Points on a hilly landscape, in no order, each with its height.
A ball rolls from a point to the lowest of its 2 nearest points, and stops where none of them is lower. Distance is the straight distance between rows; heights are no part of it.
q207 (h 747): [  6  11  -4 -28  -8   0 -13 -12  15  -3 -20 -29 -12  -7  11  -3 -14   5
   1 -18  -5   9  -6 -26  -8]
q390 (h 735): [ 31 -14  -1  21  12  16 -10   0   8  18   6   3  12  24 -24   9  -7  11
  -9  19  -3 -47   5  20  16]
q49 (h 770): [ -9 -17  11  17  -5  11  29  -4  -2  -4  -1   2  11  12  24   2  26  11
  -3  24  11 -19  14 -20 -10]
q414 (h 504): [ 15 -19  12  21  11  20  25  -1   3  -4   6 -14   0   9   3   8   6  18
   2   9   7 -47   1  10  -2]
q485 (h 559): [-13   9   5   6 -23 -11 -20   6  11  11   2  24   2   4 -18  -4  -6 -16
 -20  -7 -22  23 -16   3   7]
q892 (h 613): [ 14  11   6   2  11   2  19   0   0  -6  19  -3  -9 -14 -20  11 -11   1
   8 -16   1  -2 -10  27   8]
q603 (h 582): [-10   1 -17 -16  15   3 -17  10 -19   4   8   8  -8  -8   5 -10   5  -6
   1   3  16   8  12  13   8]
q16 (h 723): [-15 -14  -5  39  -6  14  30   3 -10 -12  11   9  22  18  16  -8  18  10
   4  16  10 -20  21  -5   3]
q583 (h 357): [-13 -12 -12   7   8  13  -6  14 -17   0  16  22   5   9  22 -16  17  -6
  -3  20  18  -8  18  11  -2]
q422 (h 305): [ -7   0   1  11 -19 -13  33 -17   0 -14 -10 -11  11   0  -7   0   5   8
  19  -5  -1   7   6 -19   5]
q3 (h 759): [ 17  15   5 -27  -1  -1  -1 -15  23  -1 -13 -30 -13  -7   7  12 -18  10
   0 -16 -10   9 -18 -20 -17]
q904 (h 712): [ 11 -11  11  19 -10 -23 -13  -4   9  16 -28  -2  22  21 -32   9 -17 -15
 -10 -10 -24  -9  -7  11   1]
q459 (h 901): [ -4   3  13 -19   7   3 -12   7   4  18  16  13  -9  -7   6  12   5   0
 -16  15   4   8  -5   0  -7]
q287 (h 709): [-10 -12 -12  46 -19  16  19   6  -2 -19  12  16  10  19  -7 -17   6  -2
  10  -1  -6 -24  -1   5  15]
q147 (h 736): [  3  14  -3 -36  -7   9 -13 -16   7   1 -10 -18  -8 -15  24  -6 -14  12
   5  -6  -1  18  -1 -38   2]
q360 (h 352): [ -2  -9  -4 -10  12  -8 -40  19   2  16  -8   1  -3   1   4  -3  -3 -12
 -21  -4   2  -2   2  14 -10]
q835 (h 771): [ 13 -14   2  15   9  10  -8   5   1  20   7  12  15  15 -19   5   0   3
 -10  17  -2 -29   9  19  16]
q333 (h 358): [ -8  -4  -6   2 -18  -7  11 -12   8 -18 -25 -21  -5  -1   6 -10   2   1
   9 -16  -3   3  -4 -24  -8]
q492 (h 520): [  6  -6 -10   6   7   2 -25  13   3  -4  -9  -1  -9   8 -14  -8 -11 -20
  -8 -18  -5 -15  -9  34  -5]
q40 (h 636): [ -3 -21  -9  19   0  -4  -6   7  -1  -2 -19  -6   9  10  -2  -8   8  -9
   1  -1   4 -22   5   6  -3]
q984 (h 250): [ -6 -16  -3  12  12  15  20   5 -16 -15   6  -3  -6   5  20 -12  17  10
   5  11  21 -22   8   2  -3]
q269 (h 644): [ -5  13  -4 -13 -18 -17 -12  -9   2  10 -19 -10   8   3 -10  -1 -14  -4
   7 -15 -20  30   4 -24   9]
q302 (h 321): [  9  23   9 -21  -2 -10 -22   3  17  13   6  -2 -11  -7 -14  15 -25  -5
 -13 -18 -14  22 -21  10  -3]
q217 (h 706): [ -8  11   7 -22  -6  15  10  -9   0  -6  13   1 -19 -20  24   4   9  12
  -1  12  12  16  -6 -25  -2]
q611 (h 831): [  7 -11  15  -8  21  16 -12  13  -7  20  14  22  -3   6   7   7  13   0
 -17  25   8 -13  10  15  -2]
q307 (h 405): [  8  -8  17  13  -6  -8   4  -4  21  19  -2   1  13  11 -20  18  -7   2
  -4   7 -12 -16  -8   2  -4]
q501 (h 388): [-15  -7 -13  19  -7   6  -6  13   1 -27   1   0 -17   6  11 -26   4 -14
   3  -8   5 -10 -19   8 -11]
q598 (h 568): [-15  -3 -14  10 -15 -13  -2  -2  -7   4 -14   5  17   9  -8  -9   6 -13
   5  -4  -5  14  15  -5   5]
q729 (h 816): [ -6 -12   5  19 -11  -7   1   1   7  18  -3  13  25  14 -12   3   4  -4
  -1  14  -4 -11  10  -5   6]
q77 (h 627): [ 10   3  24  13 -16 -18 -12  -1  27  17  -7   7  14  17 -31  14 -21  -8
 -22  -7 -30  -1 -24   7  -5]
q728 (h 812): [ 13  27  -6 -24   3  -2  -2 -16  -2  -6   2 -15 -10 -24 -14   7 -28   6
  17 -21  -7  25  -3  -2  21]
q815 (h 659): [  6  -2   3  20 -10 -10 -18   4   0   9   2  19  17  16 -39  -1 -17 -19
 -14 -12 -23   3  -7  27  17]
q127 (h 674): [ 13  -7  11  15  -6 -20 -26   2  20  24 -17   3  21  23 -30  11 -22 -13
 -25  -8 -23 -13 -13  12   0]
q610 (h 694): [ 13  16  14   6  -5 -20  -8  -1   1   8   2   9  13   1 -45   8 -21 -10
  -3 -19 -27  20 -10  21  16]
q777 (h 693): [  0   6  -1   8  -4 -18  -8   1  -6  23   5  19  20   6 -31  -1  -8  -7
  -1  -3 -15  14   7  15  19]
q232 (h 491): [ 27  -9   0   8  17   1 -18  12  28  -1 -17 -15  -1   8   3   8 -13  -8
 -17 -11  -7 -31 -16  24 -27]
q211 (h 811): [ -6  -2  17  -8  -4 -13   3  -7   5  27  -2   4  24   9   6  15   8   8
  -1  24  -3  12  12 -20  -6]
q348 (h 908): [ -7 -20 -11  20   5  13 -17  20   4  -4  -2   7  -4  13  16 -20  11  -9
  -9  16   8 -34  -2   7  -9]
q794 (h 734): [  8  -7  12  -6  22   6  33 -11 -25  -5   8  -7  -2  -9  10   9  15  21
  13  16  22  -4  19  -1   3]
q761 (h 560): [  3 -10   8 -12  11   0   9   0   3   5  -8 -13  -4  -2  10   7  13   7
  -1   7   7  -9   5  -8 -12]
q586 (h 646): [ -3  26   4 -15 -11 -10  -8  -3   7   9  13  10  -1 -11 -12   7 -11  -1
  -1 -10 -14  32 -10  -7  13]
q745 (h 645): [-23   5 -16   0  -6  12  14  -1 -20 -26  12   3  -3  -6  37 -17  16   8
   4  14  26  15  16 -18  -5]
q679 (h 561): [ 10  14  -5 -35  11   2 -21  -1   5   3  -5 -17 -18 -14   8   3 -17   2
  -4 -16  -1  17  -4   0  -1]
q249 (h 317): [ -5  -1  -7  17 -11  -1  15  -4  -8 -21  -5  -2  -4   2 -18  -7  -1 -11
  13 -20  -8   5  -7  10   7]
q962 (h 654): [-13  27  -1 -11 -14  -3   8 -11   6  -1  20  16   1 -19   4   3  -3  10
   9   5  -2  32  -1 -22  16]
q516 (h 188): [ -1 -10   5   4  20  21  12  13 -15 -11  16   4 -17  -3  21  -5  17  10
  -1  13  20 -18   3  13   0]
q960 (h 711): [ -6   9  -8   1   7  -5  18  -3 -20   3  18  15  14 -12  -7   4   6   5
  16   4  11  13  23  10  20]
q623 (h 691): [-20  -5  -7  40 -28   2  20   3   4 -18   3  20  10  14  -6 -14   9 -10
   7  -3  -8  -4  -2  -4   8]
q402 (h 408): [  2   3  -5  -2  -8  -3 -13   0   7 -12 -12  -7 -12   2  -8  -1 -11 -13
   0 -22 -12   6 -18   8  -7]
q721 (h 741): [  8  -7  11  25 -18 -10   2  -6  10   3 -14   5  18  18 -34   3  -9 -13
   1 -12 -24  -7  -9  10   9]
q188 (h 125): [ -1  -2  13  -2  14  20  12   8 -14   0  27  17 -14  -6  14   8  17   7
  -3  19  14  -6   3   5   2]
q658 (h 653): [-15  16 -18 -11  -7   8  13 -12 -19 -20  15   5  -2 -14  34 -12   6  12
   7  11  23  27  21 -24  12]
q523 (h 217): [ 10   1   3  -9  11 -14 -14   5   3  21  -1  -4   8   1 -22  11 -12  -6
  -5  -9  -6   3   1  18   5]
q532 (h 856): [ -5 -22  -7   7  10   5 -23  22  11  -7 -14  -2 -10   4  19 -16  12  -8
 -14   7   6 -28  -6   4 -26]
q306 (h 360): [ 10  15   2 -10  -6  -5 -12   1  19  -3  -3  -7 -14  -7 -15  11 -24 -13
  -8 -24 -15  15 -25  11  -6]
q645 (h 807): [ -7   4 -24  -5   2  -9 -16   4 -20 -19  -9  -4  -8  -1  -7 -20  -6 -16
  10 -21   0  13   2  13  10]
q437 (h 727): [ 10  16  13 -42   3  10  -2 -17   6   4  -3 -19 -12 -18  28   6  -7  19
   2   6   5  17  -2 -37   0]
q856 (h 294): [  1  19   6 -22 -10  -1  18 -21   4   2   7 -10   0 -19  10   7  -2  20
  16   6   4  19  -4 -33   7]
q903 (h 669): [ -7  14 -17  -7 -15   6 -10  -5  -2 -29  -9  -6 -20  -7   1 -16 -13 -12
   6 -24  -7  19 -20  -8   6]
q250 (h 818): [-12   3 -24 -12  -1  -9 -23   3 -14  -1 -19  -8   0   2  -1 -16  -5 -13
  10 -15  -3  15  12  -2   8]
q88 (h 798): [ 10 -19  -1  -4  20   1 -28  19  16  -1 -23 -11  -9  -2  20  -5   9  -4
 -18   5   2 -22  -6   2 -32]
q12 (h 401): [-12  -8 -14  -1  -8  -8  -8  -3   4 -15 -31 -20  -4   4  18 -17   9  -5
   4  -8   6  -3   2 -17 -13]
q317 (h 699): [ -5  10  -4 -18   0  15  10  -9  -9 -25  10  -9 -28 -21  35 -13   7  17
  -1   6  20  10  -6 -25   0]
q382 (h 523): [-10  11 -11 -13 -11 -10 -29   5   1   2  -7   5 -11  -2  -8  -6 -12 -16
  -9 -20 -12  25  -8   1   7]
q493 (h 216): [ -4   9  13  -1  -8  -7  12  -4   6  15  18  16  13  -6 -14  11   3   6
   5  10  -5  11   1  -3   7]
q948 (h 293): [ -1  11   4  13 -20 -27   0  -9  -5   4 -11  13  30  11 -33   0  -4 -13
  11  -9 -28  26   5  -2  15]
q769 (h 622): [  1   7  14 -10 -10 -21  -4  -7  13  23  -2  -7  11   4 -18  17 -15   5
  -1   1 -16  15 -10 -10  -6]
q604 (h 273): [ 12  11  10 -17  11 -14 -22   5   6  21   4   1  -4  -3 -16  16 -21  -6
 -13 -12  -6  12  -8  19   1]
q967 (h 400): [-13 -12  -5   3   7  12 -10  16  -5  -4   9  17  -6   2  26 -12  20  -6
  -8  20  14  -6   4   5 -10]
q468 (h 808): [  0  19 -10 -14  -2  -1   5 -12  -4 -14   6  -4 -14 -22  -9   0 -13   4
  14 -18   0  19  -7  -2  14]
q615 (h 251): [ -4   6  10  17  -9   5  38  -7   6 -20  17  -3 -12 -13  -6   4  -2  10
  14 -11   2  -5 -14   0   6]
q757 (h 223): [  2 -12  -5 -11   9 -16 -24   6   4  17 -30 -14   4   4  -1   3  -4  -7
  -4  -8  -5  -2  11   1  -7]
q150 (h 692): [-18  13 -17 -12  -7  14  -2  -1  -8 -30  11  -6 -26 -18  31 -25   3   3
   4  -2  17  10  -8 -18   2]
q844 (h 356): [ 10  -7  16   4   4   3  10  -1  14  15   9  -2   3   3  -9  18   0   6
  -4  10  -2 -17  -9   7  -5]
q378 (h 704): [ -4   7  -6   3   1 -12   7   0 -13  11  10  15  20  -2 -18   2  -1  -4
  10  -1   0  14  18  11  21]
q350 (h 590): [  0   2  12  10 -16  -9 -11   6  20  16   1  15   5  10 -20   6 -11 -10
 -20  -6 -19   2 -20   7  -1]
q782 (h 632): [  6  21   8  -1  -7 -18  14 -14  -1   2   8   4  10 -11 -28  11 -12   4
  20  -8 -15  21  -4   1  17]
q113 (h 722): [-11  -7   1  17  -9  10   0   8   5  14  19  33  18  13   3  -2  12  -6
 -12  26   2  -7  13  -2   3]
q275 (h 806): [ 12  -4  15 -15  11  -6  -7   1  22  16  -8 -16  -2   4  -1  19  -6   0
 -13   2  -5  -9 -10  -2 -21]
q83 (h 619): [ -1   0  -7 -26  16  12   4  -6 -26 -14  -6  -8  -9  -8  38 -17  17  15
   0  16  26  10  23 -22  -9]
q407 (h 788): [ -5  -8   8   4  -2   2  28 -10  -7  -3   0  -6   9  -1  15   3  20  15
   7  14  16  -5  16 -19  -4]
q356 (h 319): [ 19 -17  14  18   0  -5  -4  -3  19  22  -9  -5  21  19 -19  17  -6   3
  -9  11 -10 -34  -4   0  -3]
q197 (h 115): [ 19 -23  11  16   9   4   1  -2   9  15 -13  -9  18  13  -4  11   6   8
  -4  17   0 -46   9  -4  -4]
q473 (h 201): [ 11   8   9  -8   0   2  17  -9  22 -15  -3 -21 -15  -8   3  11  -5   8
   2 -11  -2  -4 -21  -2 -16]
q58 (h 695): [ 23 -17 -12  31  12  28  -6   4   2   6  12   4   0  22 -15   1  -3   8
  -8  14  -5 -52   6  18  17]
q726 (h 325): [-12  -5  -8  26  -6  14   6  13  -1 -24  18   4 -19   1   5 -17   1  -8
   4 -11   4 -17 -23  18   0]
q225 (h 565): [  1   0  -5 -22  20  -4  -8   5 -18  14   6   2   2  -6  -2   5   3  -1
   3   1  12  13  18  10   8]
q891 (h 541): [-12  15  -5  -1 -22 -13 -18   3  -3   0  -3  20   5  -1 -18  -6 -10 -15
  -1 -15 -19  34  -5   0  13]
q739 (h 799): [ 17  -9  20 -14  32  16  -5  12 -12   9   5   8 -14  -1  12   7  16   6
 -10  22  10 -14   9   9 -11]
q122 (h 652): [ -1  20  -4 -14 -18  -9  -7 -10   1  -6 -16  -7  -1  -8 -14  -1 -16  -7
   9 -21 -21  29  -5 -14  12]
q800 (h 637): [ 12  21  16  -9  -6 -23 -10  -8  13  19  -2 -10   7   4 -25  20 -26   3
  -3 -15 -24  25 -15  -3  -3]
q607 (h 802): [ -9   6  14 -12  -9  -4  11 -11   5  15   1   2  12   1  16  11  11  11
   2  22   3  15   9 -30  -9]
q684 (h 687): [  0 -21 -13   7  13  -2  -7   9  -7 -10 -20 -17  -1   6  12 -15  11  -1
   1   1  13 -26   9   5 -15]
q723 (h 827): [ -3   1 -18 -22  -4 -11 -20  -5  -6   2 -27 -19  -4   0   4 -10 -10  -7
   6 -19   0  17  11 -13   4]
q169 (h 638): [  7  24   7  -9  -3 -14  -1  -6   3   5   9   3   0 -15 -28  11 -19  -1
  10 -18 -15  25 -12   7  14]
q663 (h 755): [  2 -11 -14   0  26   6   6   9 -24 -25   5 -22 -21 -11  19 -21   5   9
   8  -5  25 -16   2  17  -8]
q675 (h 800): [ -8  10 -12   7   3   6  19  -1 -19 -24  20   1 -17 -19   0  -9  -5   5
  16 -13  10   4  -6  16  15]
q528 (h 713): [  0  13  13 -30   7   5   6 -11  -8   8   9   3  -9 -16  16  13   7  14
   0  20  10  19   8 -19   0]
q132 (h 720): [ 10   9   8 -38  13   6   1  -9  -6   5   3 -11 -11 -21  17   9  -2  16
   2   8   6  12   4 -18  -3]
q946 (h 442): [  6  -4  -4  -1  -9 -14  -4  -9   9 -13 -38 -27  -3   7  -8  -3  -8 -11
   5 -24 -12  -4  -7  -7 -16]
q994 (h 510): [ -2 -13  13   2   9  12   6   2   4   0   0   3  -5   3  20   4  22   7
  -7  18   8 -17   2  -9 -17]
q131 (h 540): [  5 -10   2 -18  22  -3  -8   6 -15  20  -2   3   5   2   3   5   8   0
  -1  13  11  -5  23   8   0]
q50 (h 717): [ -9   5  -7   5   8   2  35  -7 -30  -9  18   3   8 -11   5   0   9  17
  19   5  18   8  24   3  18]
q571 (h 353): [ 13  -5  -2  -1   9  -1  -6   6  22 -10 -16 -18 -10   2   2   0  -8  -5
 -11 -17  -2 -18 -15  11 -23]
q190 (h 592): [  5  -8  -8  20  -2   0 -19   9  -6 -10  -8   8  -4  12 -28 -11 -12 -26
  -4 -19 -13  -7 -11  34  11]
q388 (h 769): [ 12  -7  22 -17  29  15   6   2 -23  12  -1  10  -4   3  15   8  23  10
  -3  28  11  -7  20  -1 -12]
q353 (h 887): [  6   2  15 -23  13   0 -28  13   8  25   8   8 -12  -2   8  13  -1  -2
 -28  11   0   5  -3   6  -9]
q430 (h 660): [  3  20 -12 -13 -17   2  -5 -17   0 -24 -18 -13 -13 -11  -7  -9 -22  -4
  16 -28 -18  26 -13 -17  15]
q355 (h 655): [-11  26 -13 -18 -10   9  15 -20 -10 -12  13   7   4 -22  25  -2   0  17
  13  10  11  30  17 -33  20]
q737 (h 729): [  3 -20 -10   9  18   2  11   7 -13 -23 -11 -27 -11  -1  18 -19  10  12
   5  -5  21 -28   5  13 -16]
q922 (h 276): [  0   3   8  16 -24 -24  14 -13   4   1 -11   5  26   8 -29   3  -3  -3
  15 -10 -27  11  -3  -9   8]
q579 (h 650): [ -2  30   1 -20  -8  -6  -1  -9   3   5  16   9   0 -26  -6   7 -16  13
   7   0  -7  33  -2 -19  21]
q936 (h 658): [-19  17  -2  -2 -16   7   9   1   5  -5  24  22  -5 -13  10   1   9   3
  -3   8   5  20  -7 -11   6]
q829 (h 457): [ -4 -11   7  -8  15  17  -1  10  -4  -3   2   5 -14  -4  31  -8  25   5
 -10  24  15  -8   3  -6 -19]
q722 (h 589): [  4  -2   9 -21   5 -10   2 -10   7  11 -15 -23   2  -2   6  12   1   9
   4  -1  -2   2   7 -18 -12]
q568 (h 647): [ 14 -18 -10  37   8  32   1  10   7  -6  10  -1  -8  18  -3  -6   3  11
  -6   8   0 -57  -4  11   3]
q650 (h 675): [-21   0  -8  20 -17   3  18   3   0  -8  14  17   8   4   6 -10  12  -3
   6   4   3   3   1  -3   4]
q584 (h 777): [ 14   8  14 -17  -1  -8  -4  -5  28   9 -12 -22  -6   2   4  20 -12   1
  -9 -12 -12   3 -18  -9 -22]
q315 (h 863): [ 10  -7  17 -13  20   2 -30  16   1  34   4  17   1   7   5   7   6  -4
 -28  20   1  -4   8  11  -4]
q852 (h 744): [ -9  -9  12   4   1  15   4   5  -3  15  14  28  15  13  19   8  22   1
 -13  33   7  -5  18 -10  -6]
q732 (h 390): [  2  -9  -7  15 -12 -11  -3  -6   2 -18 -35 -14   2  13 -14  -6  -5 -19
   8 -22 -15  -5 -10   5  -6]
q55 (h 431): [ 23 -17  20   5  21  10  24  -5   5   1  -1 -20  -4   1   3  16   8  13
   1   8  10 -36   2   6 -14]
q542 (h 445): [  7   6 -10  -8  -8  -7  -8  -6  14 -17 -25 -23 -12   1  -4  -4 -15 -10
   0 -28 -11  10 -15  -7 -12]
q747 (h 286): [  0   0  -6 -23   8 -10 -30  10  -1  18 -15  -8  -4   0   4   1  -5  -6
 -11  -8   2   9   7   3  -5]
q864 (h 821): [-10  -7   4   4  -9 -12   9  -5   4  22  -5   8  29  12  -1   8  13   1
   1  16  -3   5  15 -14   1]
q616 (h 593): [-14 -12 -16  12  -5  -2   5   1  -7  -4  -9  -2  11   8   4 -13   9  -6
  11   0   9  -2  12  -1  -2]
q189 (h 775): [ -3  -7 -15  -1  18   5  -7  14 -17 -15   7  -9 -17  -6   6 -16   3  -5
   6  -6  18  -9  -1  20  -5]
q377 (h 278): [ -7   5   1  26 -13  11  21   6  -1 -22  20   8 -14  -5  -7  -4  -1  -2
   8 -12   1  -6 -20  11   6]
q533 (h 318): [ 21 -20  24   5  19   8   9  -3   2  14 -10  -9   5   8   2  18  11  12
  -6  24   6 -32   6  -1 -15]
q158 (h 281): [  0   0  -3  11  -2  -4   5   2   0  -4   3   4   0  -1 -21   0  -5 -10
   4 -14  -6   1  -9  17   9]
q717 (h 791): [ -4   3  -9   2   9   9  12   8 -13 -23  14  -6 -24 -13   7 -11   0   3
   9  -9  14  -3  -9  14   1]
q418 (h 295): [  7  -1  22  -8   7   9  16  -3  11   4  17  -1  -8 -10   3  19   6   9
  -4  13   4 -10 -12  -3 -12]
q354 (h 657): [  8  16  26  -4  -4 -23 -18   2  20  32   9   2  11   8 -26  20 -26  -1
 -21  -6 -25  20 -19   6  -3]
q413 (h 635): [ -4  11   3  -6 -18 -23 -12  -6  11  22 -11   0  13   6 -15   8 -11  -2
   2  -7 -20  28   0 -17   4]
q440 (h 328): [ -9  -5   1   6 -16  -6  19 -12   9  -9 -10 -13   2   1   3  -1   6   5
   9  -4   1   0  -4 -18  -9]
q163 (h 703): [-16  -6 -16  23 -10   9   2   5  -6   3  22  36  25  16   4  -9  10 -10
  -3  17   5   0  20  12   9]
q313 (h 306): [ -5 -18 -10  16  15  15   9  12 -25  -5   8   7   7   7  16 -11  18   4
   5  17  22 -17  20  10   4]
q581 (h 419): [ -2 -14  -6  -5  14  -9 -36  18  -2  29 -10   7  12   9  -1   1   0 -10
 -19   7   0  -7  13  13  -1]
q104 (h 607): [ -2   2 -11 -30  11   6  -8  -3 -20   0  -5  -7  -5  -6  26 -11  10   7
   1  12  16  15  20 -18  -1]
q494 (h 745): [ -9 -19   6  28   0  23  23   1  -9  -7  10  10  10  18  25  -2  27  12
  -5  27  13 -28  20 -12  -4]
q60 (h 300): [  8  27   7 -28   1   0  14 -25  -4   5   6  -9  -2 -27   5   9 -16  25
  20   4   1  26   1 -31  17]
q476 (h 681): [  5  11   5   5  -6 -24 -16   3  -4  20  -4  14  17  11 -41   4 -15 -13
  -8 -13 -23  18  -2  21  16]
q154 (h 631): [-11  -2  -5  -9   8  11  13  -3 -28 -23   2  -8 -12  -4  43 -19  25  17
  -1  16  29   2  17 -17  -9]
q538 (h 597): [-10   6 -15 -26  14   7 -12   4 -22   2   9   7  -3  -9  26  -7   9   1
   1  11  20  20  21  -5   6]
q243 (h 797): [-14   2   4  -5  -8   1  20 -11  -1   0   7   2   8  -2  17   3  15   9
   5  16  11  13  11 -25  -3]
q900 (h 664): [-27   9 -10  10 -19   9  15   3  -1 -18  22  20  -7 -10  19  -9  12  -1
   3   5   8  14  -6 -12   2]
q720 (h 804): [ -9  15 -15  -4  -5   5  17  -8 -11 -26  16   1 -22 -22   6  -8  -5   5
  16 -10   9  15  -9  -4  17]
q709 (h 625): [  9  15  10   4   5  -5  24  -7  -4   1  19   5   2 -19 -29  13 -10   7
  18  -8  -3   8  -4  13  17]
q755 (h 760): [  5 -13   1  32 -15   2   5  -2  10  -1  -9   3  12  16 -23   2  -4  -8
   1  -5 -13 -28  -9   9   8]
q177 (h 690): [-26   0 -23  17 -12   4   8   3 -13  -7  15  23  22  11  17 -12  13 -10
   3  13   9  11  27  -1   2]
q19 (h 584): [ 16 -18   0  31   4  18   7   4  13 -12   0 -11  -3  12  -2  -2   0   7
  -1   1  -1 -51  -9  12  -5]
q506 (h 710): [-14  -8  -8  28  -2  12  39   1 -21 -13  19  11  17   9  13  -7  16  12
  11  13  17  -9  26   2  10]
q183 (h 793): [ -9  -4 -26   3   9  -2 -11  13 -21 -19  -3  -8 -15   2   2 -25  -3 -14
  14 -14  13  -3   0  22   3]
q858 (h 578): [ 16  10  -8 -27  17   1  -6  -3   2 -10   0 -21 -18 -13   1   8 -17   2
   4 -19   0   9 -10  12  -8]
q637 (h 621): [ 22 -12   3   9  20  15 -17  15  27  -1  -5 -10  -8   6   8   4  -3  -5
 -21   2  -2 -41 -17  18 -26]
q278 (h 454): [-13  -9 -16  -4  -3  -5 -17   8   5  -3 -17  -5  -6  -1   9 -13   7 -12
  -2  -3   2  -1  -2  -3 -10]
q395 (h 280): [  0   9  12 -21 -13   0  11 -15  17   1   3 -15  -9 -12   9  11  -3  12
   4   1  -2  12 -12 -29  -6]
q749 (h 724): [  2  -4  -2   1   9   1  34 -10 -24 -15   7 -14  -1 -11  10  -5   6  22
  18   1  24   0  15   0   8]
q520 (h 232): [  2   8   7   8  -9   5  30 -15  11 -19   6 -16 -17 -12  -1   9  -3  11
   9 -13   2  -4 -21  -5  -5]
q738 (h 267): [ 10  -1   1   4   1   7   8   6  22 -20  -3 -14 -17  -4   0   3  -8  -2
  -4 -17  -1 -14 -24  13 -19]
q470 (h 171): [-2  5 14  2  6 14 14  7 -3 11 34 27 -2 -7  0 10 11  5 -6 22  9  4  1  9
  9]
q499 (h 292): [ -2   5   8  15 -20 -17  29 -15   6  -1  -3  -5  22   3 -20   5   6   5
  20  -3 -11   9   1 -12   4]
q450 (h 596): [ 18  12  -3 -12  14  -1   6  -5  -1  -6   5 -15 -12 -13 -17  10 -17   0
  11 -19  -1   6 -10  22   0]
q690 (h 553): [-17  10 -15   8 -22 -16 -11  -4  -3   3  -6  22  21   5 -13  -9   2 -18
  -1  -5 -16  30  12  -3  14]
q667 (h 803): [ 19 -15  17  -9  19  -3 -16  10  15  19 -11  -7   1   7   3  14   0   1
 -14  10  -1 -22  -2   7 -21]
q509 (h 606): [  6   8  15 -20  -4 -16   1 -14   8  21  -4 -18  11  -1  -3  17  -7  15
   8   4  -8  11  -2 -24 -10]
q396 (h 732): [ 22 -14   8  -9  29   8 -21  17  20   5 -15 -10  -9   0  14   5   2   0
 -20   7   2 -27  -4  14 -31]
q477 (h 149): [  8  -7  -2  -5   7 -16 -11  -1   3  14 -18 -12   6   4 -15  10 -11  -5
   1 -11  -4  -4   6   8  -3]
q917 (h 680): [-11  13 -17 -12 -11  10 -11  -2   0 -24  -1  -8 -24 -13  15 -21  -7  -3
   8 -16   6  13 -18 -14  -1]
q157 (h 634): [  1   1  -3  17 -12  -9 -19   9  -5  -4  -6  21   6  11 -31  -9 -13 -27
  -9 -19 -24  10 -10  29  14]
q806 (h 730): [ -3 -13  -8  44 -19  10  12   0  -1 -15  -4  11   8  19 -18  -9   3  -6
   7  -6 -13 -28  -8  10  13]
q718 (h 796): [  7 -12   5  14   1  -3  -5   2   2  29   7  17  25  17 -16   8   1   2
  -6  20  -3 -21  10   4   8]
q425 (h 260): [  0   6  18  -8  -7   1  21 -10  12   0  14  -7  -8 -13   2  16   5  12
   5   7   3   3 -13 -15  -6]
q456 (h 494): [-15  -1 -13  -4  -9  -4 -25  11   4   3  -7   8  -4   4   4 -13  -2 -15
  -9  -9  -3  10  -4   2  -2]
q926 (h 433): [  5  -8  -5  -2   5  -9 -34  15  11  12 -15   1  -6  10 -10   1 -12 -18
 -20 -15  -8  -2  -7  22  -7]
q156 (h 768): [ -6  -4  19 -10   2  11   0   4   1  14   7  20  -1   2  27   6  23   0
 -17  32   5   5   5 -17 -15]
q519 (h 196): [ -2  14  15  -8   7  -1  17  -1  -7  16  30  24   7 -14  -3  15   7  10
   2  21   5  12   4   0  12]
q51 (h 639): [ -7 -10 -19  19  -2  -4 -20  11  -9  -2  -2  18   3  13 -16 -19  -4 -21
   0  -9  -5  -7   2  27  12]
q975 (h 543): [ -3  18 -11 -26  -6   3 -26   0   2   0  -4  -7 -17 -15   3  -6 -18  -6
   2 -20  -5  22  -8  -8   7]
q868 (h 471): [ -9 -15 -14  29  -5   3 -10  14   5 -25 -15  -6 -13  11  10 -27   2 -20
   2  -8   1 -26 -20   9 -15]
q570 (h 344): [ -5  -2 -10  12 -16 -10  10 -10  -7 -24 -24 -11  -1   4 -15 -10  -1 -11
  17 -24 -12   8  -3  -3   2]
q662 (h 700): [-20  -5 -16  18  -6   9  23   2 -17 -10  14  12  18   3  17  -7  18   1
   9  12  17   4  28   0   5]
q787 (h 748): [  6  -6  16 -11  24  13  21  -2 -29  -2   4   3  -5  -2  21   2  24  13
   1  21  21  -3  21  -5  -3]
q148 (h 244): [ -5   0   3   5  -7   0   9   0   5   2  12   9   2  -5 -12   6   3   0
   4  -2   0   2  -8   3   5]
q949 (h 487): [  4 -20  -5  -1  20   1 -21  13 -11  20  -9   6  12  11   5   0   8  -6
  -9  15   9 -21  23  13   0]

For each start below, name the point where the ball stops.
q718 -> q197
q353 -> q476
q275 -> q769
q509 -> q188
q728 -> q922
q755 -> q922
q975 -> q922
q355 -> q477
q946 -> q188

Call two points neighbours if one is among the 2 nearest of the other. Go from one point of each pair to the other, from neighbour to neighbour, staying as low as possible. Name the highest point that can't be avoided.
q188, q197 -> q355
q197, q922 -> q579
q473, q188 -> q275
q197, q425 -> q307
q188, q477 -> q542
